The views of a scene show one set of named points, each view turned or mirrored, and shifted as a whole, with a little noise and some points left out.

Scene 1
View 1
ledad: [ -6 -11   2   1   3   4  -2   6   3   0   0   2   0   2   5   0  -4   8
  -5   2   7  -1]
mor: [-15 -20   5   7   9   6 -10  15   0  -1   9   0  -6  12   8   1  -5  12
  -4   2  18  -6]
tigi: [ -6 -13  -2   0   4   8  -5   5  -2   2   3   3   1   1   4   2  -7  12
  -5   0   8   1]
Vebol: [-11 -14   7   2   5  -2   3  14  12   1   3   2  -3  13  16 -12  -4  -2
   3  -5  20 -10]
kuges: [  4  -3  -5 -11  -2   1  11  -2  10   6  -7   7   8  -5   9 -10  -7  -2
   2  -9   4   1]
numo: [-2 -6  7  1  0 -2  7  5 12 -4 -6  0  0  3  6 -3  4  1 -9  9 -1 -3]
bok: [ -7 -10   6   1   3  -2   5  10  12   0   0   2  -1   8  13 -10  -3  -2
   0  -3  13  -8]
pok: [-3 -9 -2 -5  2  3  4  4  6  4 -1  5  4  0  9 -7 -8  3  1 -7 10 -1]
laniv: [-1 -9 -3 -2  2  7 -2  1  0  1 -2  4  3 -4  2  3 -5 12 -7  3  1  3]
rutaf: [ -3  -6   1  -7   0  -3  12   5  16   5  -4   5   4   4  16 -17  -6  -8
   7 -13  14  -7]
funo: [  2  -7  -7  -8   0   6   4  -2   3   5  -4   7   7  -5   6  -4 -10   5
   0  -8   5   3]
pefak: [-13 -20   2   4   9   9 -12  12  -4   1   9   2  -4   8   6   2  -8  15
  -4   0  17  -3]
tiged: [  2  -4   1  -2  -1   2   6   0   7  -2  -8   2   4  -4   2   1   1   6
 -11   8  -7   3]
Mub: [ -1  -5   6   2   1  -1   6   4  10  -4  -6   0   0   1   4   0   3   4
 -11  11  -4  -1]
Kiba: [ -8 -10   6   1   3  -2   6  10  13   0   0   2  -1   9  13 -10  -3  -3
   0  -3  14  -8]
Pul: [-1 -8 -3 -4  2  6  1  1  2  2 -2  4  4 -3  3  1 -6  9 -5  0  2  3]
levek: [ 3 -6 -5 -4  0  7  0 -3  0  1 -5  4  5 -8  0  4 -5 12 -9  4 -4  6]
keki: [-3 -7  3 -2  1 -1  7  5 11  0 -4  3  2  3  9 -6 -2  0 -3  0  6 -4]
gudut: [-4 -6 10  3  1 -5 10  9 17 -4 -6  0 -2  8 10 -8  4 -4 -6  7  3 -8]
niteg: [ 4 -2 -1 -5 -2  1  8 -2  9 -1 -9  3  5 -6  3 -1  0  4 -8  5 -7  3]
tipu: [ -1  -9  -6  -7   2   7   1   0   1   5  -1   6   6  -4   7  -4 -11   7
   1  -8   9   2]
View 2
levek: [ 12  -1 -11  -4  13 -21  -4  -8   2 -11   9  15  -5  -9   6  -5  -2  -2
   5  -4  -3  -7]
kuges: [ 19   2  -4   6  13 -21   3   1  13  -3  -7  17  -2 -13   0   8   0  -5
  -1   1  -9   2]
Vebol: [ 10   6  11  -4  16  -9  17   5  14   2  -6   0   0  -8 -14  -1 -14 -12
  -2 -11   8   2]
tipu: [ 16   4  -3   2  16 -23  10   1   6  -7   5  15  -3 -15   3   1  -4  -5
   4  -7  -5  -1]
pefak: [  6   7   3 -11  18 -16  19   0   0  -9  17   3  -3 -10  -3 -12 -15  -9
   7 -19   9  -5]
bok: [ 10   4   5  -3  14 -10   9   2  14   0  -6   4  -1  -7 -11   0 -11 -10
  -2  -7   5   0]
ledad: [  9   3  -2  -7  14 -16   5  -4   5  -7   6   8  -3  -8  -2  -6  -8  -7
   3  -9   4  -5]
tiged: [ 10  -2 -10  -5  11 -16 -11 -11   7  -8   0  12  -4  -6   2  -3  -2  -3
   1   1   0  -8]
rutaf: [ 17   4   6   6  14 -14  11   6  19   2 -14   9   1 -11  -9   9  -6  -9
  -3  -2  -3   5]
Mub: [  8  -2  -6  -9  10 -11 -10 -11   9  -6  -1   7  -4  -3  -3  -6  -6  -5
   0  -1   6  -7]
pok: [ 14   4   0   1  15 -19  10   2  10  -4   0  11  -2 -12  -2   2  -6  -7
   2  -7  -3   0]
funo: [ 16   2  -6   4  14 -24   5   0   7  -7   2  17  -3 -14   4   2  -1  -4
   3  -4  -7  -1]
Pul: [ 12   1  -7  -3  13 -20   2  -5   5  -9   6  12  -4 -10   3  -3  -4  -4
   4  -6  -2  -5]
numo: [  8  -1  -4  -7  11  -9  -8 -10  11  -3  -5   6  -3  -3  -6  -4  -7  -5
  -1  -1   6  -6]
gudut: [  8   1   1  -7  11  -5  -5  -7  16   1 -11   3  -1  -2 -11  -2 -10  -9
  -4  -1   8  -3]
Kiba: [ 10   5   6  -3  14  -9  10   2  14   1  -7   3   0  -7 -11   0 -11 -11
  -2  -7   6   1]
laniv: [ 11   1  -8  -6  14 -21   1  -6   3 -10   9  13  -4 -10   4  -6  -5  -4
   5  -7   0  -6]
tigi: [ 10   3  -3  -6  15 -20  10  -3   1  -9  13   9  -4 -11   1  -7  -8  -6
   6 -12   2  -5]
View 3
Vebol: [  4  -5 -13   2   4   4   3  -1  -4  -6  10 -12   5  -4  -3   3  17   4
   5  12  -3 -11]
laniv: [  1  -3   3   7  -4   9   1  11 -12   8   2  -3  -3   5  -2  -1  -7  -7
  -2  -5 -14  -1]
Pul: [  3  -5   1   9  -3   9   1  10 -10   9   0  -6  -3   4  -2  -2  -4  -6
  -2  -4 -13  -1]
niteg: [  0  -1   0  12   2  15   2   5 -12  15  -5 -12  -8  10   1   1  -9   4
  -1  -7 -15   0]
keki: [  2  -3  -6   7   3  10   3   2  -8   5   1 -12  -3   4   0   2   3   5
   1   2 -10  -5]
tigi: [  2  -5   2   4  -6   5   1  11 -10   2   8   0   2   1  -3  -2   0 -11
   0  -2 -11  -3]
funo: [  8  -9  -3  14  -2   8   0  12  -9  13  -6 -11  -5   2  -6  -7   0  -5
  -3  -4 -13  -3]
pok: [  7  -8  -6   9  -1   6   1   7  -7   6  -1 -11  -1   0  -5  -4   6  -3
   0   1 -10  -6]
bok: [  3  -4 -10   4   4   7   3   0  -6  -1   5 -13   1   0  -2   3  12   5
   3   7  -6  -8]
tipu: [  8 -10  -3  11  -4   5   0  13  -8   9  -2  -9  -2   0  -7  -7   2  -8
  -2  -2 -11  -4]
numo: [ -5   3  -1   4   5  16   5  -2 -11   5   5 -10  -4  10   5  10  -5   8
   3  -1 -12  -2]
rutaf: [ 10  -9 -16  13   5   7   2   1  -3   7  -5 -22  -2  -2  -6  -2  16   8
   1   8  -6 -10]
Mub: [ -4   3   0   5   4  15   4   0 -12   6   4  -8  -4  10   4   7  -7   6
   2  -3 -13  -2]
pefak: [  0  -5   2  -3  -7   1   1  11  -9  -8  17   4   8  -4  -4   0   5 -15
   3   2  -8  -5]
Kiba: [  3  -4 -11   5   4   7   4  -1  -5  -1   6 -14   2  -1  -2   4  13   6
   4   8  -6  -9]
levek: [  1  -3   5  10  -4  11   1  12 -13  13  -2  -4  -5   8  -1  -3 -11  -6
  -3  -9 -16   2]
tiged: [ -2   1   2   9   2  15   3   5 -12  12  -2  -9  -7  11   3   4 -10   3
   0  -6 -15   0]
mor: [ -1  -3  -1  -5  -4   1   2   7  -8 -11  19   2  10  -3  -3   3   8 -11
   5   5  -6  -6]
gudut: [ -2   2  -8   4   8  15   5  -6  -8   2   5 -15  -2   7   4  10   3  13
   4   5  -9  -6]
View 4
Pul: [ -9  -4   2  -4   8 -11  -5   9   5  -2   0  -6   3   8   5 -10   0   3
   0  -2   9   2]
tiged: [-10  -3  -4  -3   2  -4  -5  17   1   0   1  -6   1  11  13  -5  -1   1
   3   2   2  -4]
tigi: [-10  -5  10  -3   8  -9  -5   1   4  -5   2  -7   2   2   2 -14   2   6
  -1  -4   9   8]
keki: [-10  -3  -3  -2   4  -3  -9   7   1   0  -4  -4  14   5   9 -10  -2   6
   7  -9   1   0]
Mub: [-9 -2  0 -2 -1  3 -7 13 -2  1  1 -6  2  8 14 -6 -1  4  5 -2 -3 -2]
niteg: [-9 -2 -7 -4  4 -7 -5 19  2  1 -1 -5  3 13 13 -4 -2  1  4  0  4 -6]
laniv: [-10  -5   4  -4   7 -10  -4   9   4  -2   2  -7  -1   7   6 -10   1   3
  -1   1   9   3]
numo: [-10  -2  -2  -2  -2   4  -9  12  -3   1   0  -6   7   7  15  -6  -2   5
   7  -4  -4  -2]
Kiba: [-10  -2   0  -1   3   1 -13   0   0   0  -6  -2  22  -1   6 -13  -3  11
  10 -15   0   5]
rutaf: [-10  -1 -12  -3   8  -8 -12   5   5   1 -12   1  31   3   5 -12  -5   8
  12 -18   5   0]
levek: [ -9  -4   1  -5   7 -13  -2  15   5  -2   2  -7  -4  12   7  -7   1   0
  -2   4  10  -1]
tipu: [-10  -4  -1  -5  12 -17  -5   7   8  -3  -4  -4  10   6   0 -13   0   4
   1  -6  14   4]
funo: [ -9  -4  -5  -5  13 -18  -4  11   8  -1  -5  -4  11   8   3 -10  -1   2
   2  -5  13   1]
pefak: [-10  -6  22  -2   7  -4  -8 -12   1  -6   4  -8   2  -6  -3 -20   3  11
  -3  -8   8  17]
Vebol: [-10  -2   4   0   3   3 -14  -6   0  -1  -7  -2  25  -5   4 -17  -3  14
  10 -19   0   9]
ledad: [-10  -4   6  -3   5  -4  -7   4   2  -2   1  -6   5   3   6 -12   0   6
   2  -5   5   5]
bok: [-10  -2   0  -1   3   1 -12   0   0   0  -6  -3  20   0   7 -13  -3  10
   9 -15   1   5]
mor: [-10  -5  19   0   4   2 -10 -11  -1  -5   4  -7   6  -7   0 -18   2  12
   1 -11   3  16]
gudut: [-10   0  -4  -1  -4   9 -12   9  -4   2  -4  -4  15   4  15  -7  -4   8
  11 -10  -7  -2]
kuges: [ -9  -2 -13  -6  11 -16  -7  15   8   1  -9  -2  19  10   6  -9  -4   2
   7  -8  10  -4]
View 5
Mub: [  6   5   2  14  -2  -5  -3  -5 -10  -7   8   6   1  -1   3  -7  -4  -5
   7   7   6  -1]
funo: [ -3  10  -1  -1  -4 -16  -4  13  -6  -6   4  -5 -15  -6  -1  -9  -2  -3
   9   1  12  -6]
Vebol: [-10  15  -1  16  14  -5   4   3 -15  -2   2 -20   0  -1  -7  -6  13   1
  -4  10   3  -3]
niteg: [ 7  6 -1  6 -6 -9 -4  5 -4 -9  7  8 -5 -4  3 -9 -6 -9 12  4 11 -2]
laniv: [ -1   6   5   6  -8 -16  -5   0 -12  -6   6   0 -11  -2   4  -9  -7   3
   8   1  10  -5]
levek: [  3   5   5   3 -11 -16  -7   2  -9  -8   6   6 -13  -4   6  -9 -10   0
  11   0  12  -5]
pefak: [-13   9  11  13   0 -18  -2  -8 -26   0   3 -15 -12   1   2  -8   0  17
  -3   4   4  -8]
keki: [ 0 10 -1 10  2 -8 -1  4 -8 -6  5 -2 -3 -3 -2 -8  2 -5  6  6  8 -2]
numo: [ 6  6  0 15  1 -3 -1 -3 -9 -7  7  4  2 -2  1 -7 -1 -6  6  8  5  0]
Pul: [ -1   7   3   4  -6 -15  -4   4 -11  -6   5  -1 -11  -3   2  -9  -4   1
   8   2  10  -5]
mor: [-12   9  10  17   4 -14   0 -10 -26   0   3 -17  -7   2   1  -7   3  15
  -5   7   1  -6]
tigi: [ -6   8   7   8  -4 -17  -4  -2 -18  -4   4  -7 -13  -1   3  -8  -3   9
   3   2   8  -7]
pok: [ -7  13  -2   4   3 -14  -1  12  -9  -5   3 -11 -11  -5  -4  -8   4  -1
   6   3  10  -5]
tipu: [ -6  11   1   1  -3 -18  -4  11 -10  -5   3  -8 -16  -5  -1  -9  -1   1
   7   1  12  -7]
Kiba: [ -5  13  -3  14  11  -6   2   4 -12  -4   4 -14   0  -2  -5  -6  10  -2
   0   9   5  -2]
kuges: [ -1  12  -6   0   1 -11  -2  18  -1  -8   4  -4 -10  -7  -4  -9   3 -10
  11   2  13  -4]
gudut: [ 4  9 -3 18  8  1  1 -2 -8 -7  7 -1  7 -1 -2 -6  6 -8  3 11  3  1]
ledad: [ -3   8   4  10  -1 -13  -2  -1 -15  -5   5  -5  -7  -1   1  -8  -1   4
   3   4   6  -5]

In a view up to two points have been moved. Name them for each view, in the order of its rows, or write none.
view 1: none
view 2: levek
view 3: numo
view 4: pefak
view 5: keki, pok
